Points, in no order, along strands that fork and pass close to each other.
(in the rows, 128 means zero)
Points whose rows are less than 108 apart are linked; no others are. Some points are linked to none.
k_402: [100 142 121 144 116 142 147 139  46 154 138 123 174 136 126 204 141  85
  91 148  39 193]
k_537: [168  96 154 112 159 103 131 104 140 113  88 124  51 120 195 149 174 108
 124 126 117 103]
k_267: [133  88 143 161 132 171 103 167 158  86  97 146 101 119  75 141 154 131
 122 100 179 125]
k_89: [ 53 181 114 131  79 154  68 134  73 182  97 122 211 112 116 184 145 144
 123 139  57 172]
k_180: [131 136  59 172  96 143 101 128 111 153 164 173 175  96  61 119  95 132
 125 146 120 150]
k_475: [144 192 165 109 154 114 156  95 148 116 138 137  81 140 116 128 175 157
 185 110 128 112]
k_458: [171 141 179 123 136 154 128 164 187  75 144 135  76 157 105 125 111 147
 168 110 138 145]
k_122: [144 124 151 114 116  99 125 146 174 114 135 122 160 127 133 112  54 124
 117 107 144 151]
k_903: [104 148 154 135 139  94 133 112  90 157  99 127 108 138 138 150 185  91
 102  94 116 106]
k_360: [ 90 123 166 124 178 113 160 134 126 143  85  64 109 133 184 139 115 123
 143 146 125  95]
k_726: [108 140 156  78 102 103 106 113 202 131 148 113  88 146 205 106 117 128
 136 123 141 152]
k_177: [192  99 130 125 155  70 143 112 129 135 133 121 113 124 171 130  85  92
 121 134  98 123]
k_383: [171 116 143 155 139 119 103 128 138 128 112 145  65 137 109 141 139  92
 157 112 121 147]
k_851: [153  82 131 101 112  88 112 102 130 136 143 152  69 142 167  94 144  78
  94 123 140 149]
k_23: [139 137 138 113  94 113 114 156 150 120 156 167 190 135  88  93  56 126
 102  95 154 159]
k_80: [ 97 179 121 148  84 159  89 133 100 144 108 144 141  88  58 158 184 154
 132  98 128  99]
k_355: [ 36 133 137 134 122 163 106 142 131 147 130 109 130 139  70  95 129 151
 153 117 170 147]
k_592: [ 83 120 113 122 144 111 172 127  38 152 146 100 193 143 104  97 111 137
 119 146 120 121]
k_496: [106  90 124  96 121 127 167 123  94 106 153 137 144 136 130  82 143 121
  65 118 173 109]
k_300: [138  68 109 157 103 134  93 139 101 138 113 170  97 146 105 113 143  54
  70 117 146 145]
k_707: [ 67  94  89 170 113 166 109 140 104 140  87 144 169  57 104 140 125 173
  79 131 129 110]
k_675: [109 126 103 177 137 152 127 140  53 159 144 129 142 159  97 165 131  75
 111 151  56 189]
k_388: [161 131 103  90 119 128 133  81 152 106 191 144  72 139 163  96 167 145
 153 145 132 133]
k_231: [132 154 122  98 144  99 156  96 130 135 136 106 146 113 167 134 133 140
 131 136 115  87]
k_687: [124  91  90 171 136 140 111 133  70 154 134 146 119 172 112 130 141  53
  92 136 101 170]
k_953: [111 140 116  90 128 116 126  88 176 148 137 101  79 125 216 122 139 133
 151 150 130 125]
k_283: [137 136 151 152 183 143 152 128 113 123  97 102  86 146 125 164 165 126
 176 137 123 106]
k_270: [171 188 191 118 154 122 148 134 171 106 142 137  85 146  98 145 124 156
 195 100 126 131]
k_744: [173 109 194  93 172 115 175 144 138  89 138 131  82 189 136  98 106 116
 149 130 140 142]
k_917: [ 83 191 108 131  81 118  98 121  67 184 129 136 188 127 113 161 151 124
 126 129  67 142]
k_214: [139 167 123 116  96  72 132 127  69 178 114 155 218 121 135 148  99  96
  82 125  91 105]
k_85: [155 165 156 115 178 103 144  91 163 129 118 127  46 130 178 143 133 119
 199 149  98 132]
k_982: [ 83 138 128 131 143 178 129 124 152 131 158 105  97 159 106  96 145 148
 179 139 162 149]
k_198: [163 170 168  83 155 126 156 112 171  87 142 132  43 139 171 125 160 158
 168 136 117 112]
k_16: [111 118 129 149 159 139 165 143  41 130 108  94 163 143 105 146 136 128
 128 145  93 119]
k_700: [139  75 143 156 185 174 156 163 126 101  88  97  99 151 125 129 104 127
 163 168 153 126]
k_586: [174 106  80 142 161 147 155 100 108 101 149 125 111 127 131 125 163 144
 150 160 128 112]
k_955: [ 83 113  81 108 107 129 138 115 134 133 161 133 193 117 139  78  92 151
 107 140 152 135]
k_536: [146 109 149 118 137 177 136 147 175  72 134 117  73 149 138 117 146 157
 144 140 161 125]
k_625: [ 91 116 163 135 161 102 141 151 156 146  83  69 153 125 167 139  60 126
 142 139 129 115]
k_618: [112 159 140 137 130 104 126 135  69 170 107 110 200 125 156 199 105  89
  91 139  32 162]
k_943: [ 79 146 101 114 109 110  95  86 154 187 142 114 103 138 187 112 149  98
 144 126 133 150]
k_224: [107 107 160 100 126 105 166 147 105 108 141 131 166 146 103  84  93 126
  87  98 164 123]
k_142: [168 142 141 146 133 106 151 150  63 125 115 147 165 121  49 148 117 122
 121 109 120 106]
k_745: [130 190  87 146  68 129  94 122 102 170 157 172 186 101  58 132 128 136
 134 127 112 133]
k_992: [125  73 124 163 186 147 163 154  68 106  88  99 143 154 105 130 111 122
 133 156 127 124]
k_715: [ 41 156  81 153 107 158  94 114 119 171 122 101 204 102 134 125 117 179
 160 162 113 148]
k_834: [148 115 160 147 140 114 140 156  51 136  87 159 141 153  66 141 149  78
  91 101 123 115]
k_284: [157 105  77 167 146 173 142 125 133  93 130 112 132  90 112 151 138 173
 145 156 133 101]
k_890: [138 173 103 169  79 148 100 147  75 146 118 164 163  85  45 167 147 144
 132 119  98 117]
k_288: [160  83  88 102 111 142 127 106 149  97 191 124  92 133 168  87 118 145
 125 161 147 144]
k_637: [109 144 161  63 136 115 150 130 179 109 168 104 116 168 190  83 107 151
 129 126 138 126]
k_446: [143  93 112  96 140 161 158 117 112  83 144 138 116 146 126  99 197 135
  91 128 175  97]
k_888: [211  73 129  93 120  79 129 109 136 106 147 149  79 127 172 113 114 101
 112 135 122 141]
k_789: [ 84 172 131 128 125  87 114 122  87 185 103 107 180 131 157 169 141 110
 118 115  78 137]
k_984: [ 62 156 101 152  90 153  69 127 111 177  78 113 236  99 150 166 118 168
 128 157  81 153]
k_905: [104 126  94 158 108 135 110 130 106 144  95 122 170  73 144 165 150 132
  76 126 112  85]
k_4: [165 118 105 136 129 143 124 136 198 101 130 104 134  82 159 143  81 161
 143 148 125 114]
k_880: [ 98 173 145 106 107 131 124 135 165 123 136 120 160 112 101 126 137 177
 152 102 151 114]
k_730: [149 152 186 112 136 108 141 140 133 111 114 143 104 138  98 133 155 125
 120  76 151 105]
k_299: [ 98  90 144 141 141 140 152 169  79 111 100 134 186 101  59 105  71 170
 107 126 140 121]
k_335: [ 76 137 129 107  97 117  96 110 151 163 149 134 100 142 132  94 162 101
 106  96 161 143]
k_874: [175 118  93 132 145 121 134  78 120 131 154 138  68 135 157 124 155 120
 162 154 111 138]
k_450: [186  88 148 113 184 128 150 126 128 110 124 132  55 173 149 110 116  99
 179 173 132 160]
k_820: [188  94  87 154  92 118 100 127 118 131 143 179 105 119 103 126 109  76
  96 120 129 144]
k_642: [151 178 150 121 105  56 130 117  96 176 119 164 168 121 115 139 119  88
 107  89 105 110]
k_361: [ 96 117 139 138 156 149 144 126 141 116 103  85  89 124 169 139 157 140
 148 142 150  87]
k_386: [149  88  91 141  90 152 110 130 132 102 165 178 128 112  87 109 122 121
  82 114 166 135]
k_423: [162 141 120 157 121  96  86 114 169 154 117 131  92 116 149 159 113 100
 153 114  97 141]
k_68: [101 127 130 134  81 163  96 144 149 111 151 167 133 116  56  97 140 134
  88  85 173 143]
k_506: [145 154 130  96 135 135 161 140 178  80 166 109 190 118 146 109  72 190
 136 142 127 113]
k_781: [117  64 139 143 122 187 100 157 177  77 103 129  75 116 134 124 152 141
 112 121 181 124]
k_432: [131 135 150 132 122  84 138 134  74 150  99 154 147 122 118 144 141  82
  68  90 126  89]
k_382: [109 138 100 146 111 110 107 111 106 156 103 120 125  99 161 174 190 104
  79 110  94  92]
k_547: [120 131 157 126 132  98 111 140 184 156  94 105 189 120 157 130  49 129
 139 126 135 137]
k_594: [129  98 183  94 151 131 169 164 141  79 139 117 128 187 123  81  89 129
 107 115 154 137]
k_900: [ 69 144  96 141 120 146 107 118 178 160 109  94 188 100 161 127  97 177
 169 163 142 130]
k_373: [109 144 156 132 174 174 153 130 129 117 118 104  81 167 102 127 161 142
 203 152 146 131]
k_576: [ 86 142  73 119 116 114 152  96  81 161 159 114 210 125 124  87 110 148
 125 160 123 126]
k_673: [ 68  92 142 140 123 147 122 146 148 124 118 124 121 133 108  96 100 130
 111 114 174 145]
k_152: [158 115 178 143 155 150 143 158 123  82  86 136 105 139  74 152 164 129
 132  95 161  97]
k_914: [157 153  88 151 136  98 105  87 133 162 147 134  87 125 162 152 143 101
 162 148  74 155]
k_440: [122 154 115 124 138 149 157 139 156 102 139 101 182  87 111 134  84 214
 170 157 139 112]
k_627: [148 160 153  77 129 121 155 154 183  67 177 115 141 158 173 100  94 186
 118 127 116 117]
k_225: [160 157 129 118 109 103 147 146 108 125 153 154 187 112  51 116  84 140
 122 106 133 125]
k_495: [112 177 146 140  77 113  89 134 118 156 107 166 132 103  82 153 173 120
 108  69 149 104]
k_204: [153  45 111 141 169 163 133 138 134 105 103 116  73 157 156 114 124 101
 153 181 153 147]
k_658: [158 132 133 111 118  65 111 110 163 151 102 128 128 112 182 142 102  97
 118 102 114 119]
k_98: [161 143 118 102 116 132 112 112 209 118 138 100  94  98 206 144 116 158
 155 158 123 122]
k_181: [175 113 135 130 180 148 144 109 132 104  88 128  52 137 161 153 192 122
 161 156 122 100]
k_544: [185  73 103 154 151 167 140 142 164  76 133 121 130  94 125 138  91 164
 131 160 131 115]
k_909: [155 158  73 139 114  99 138  94  85 163 171 149 155 124 131 134 147 109
 114 140  93 121]
k_771: [123 167 170 116  84 128 111 143 145 126 134 164 129 127  53 117 157 121
 108  69 160 119]
k_678: [ 70 119 173 103 114 132 123 143 169 121 134 114 103 153 139  91 133 119
 108  91 175 135]
k_620: [201 109 152 117 117 133  91 141 177  99 139 162  51 143 110 126 132 114
 154 103 134 161]
k_913: [109 100  81  96 110 123 130 102 160 124 173 114 146 114 187  93 107 141
 104 151 148 124]
k_848: [101  96  81 167 119 154 106 123 123 141 128 115 116 115 139 124 154 114
 112 132 137 131]

A fork is a point with three links, a tip a point with one. Leave the first point through the second and follow the links. Name the first fork or tip that comes.
k_224 / k_594 => k_874
k_432 / k_834 => k_283
k_715 / k_984 => k_771
k_288 / k_913 => k_446
k_361 / k_360 => k_432
k_820 / k_300 => k_900

A fork is a point with three links. Follow the links from the first point to the second and name the forks in between, in order.
k_16 / k_225 => k_874 > k_953 > k_283
k_89 / k_270 => k_771 > k_458
k_198 / k_68 => k_458 > k_771
k_388 / k_80 => k_874 > k_423 > k_458 > k_771
k_382 / k_388 => k_432 > k_283 > k_953 > k_874
k_300 / k_506 => k_771 > k_458 > k_423 > k_874 > k_953

Follow the links from the first point to the second, and from the first to the third. Name the last point that the two ways share.
k_888 / k_267 / k_496 => k_423
k_300 / k_943 / k_594 => k_874
k_224 / k_198 / k_544 => k_874
k_402 / k_180 / k_586 => k_771
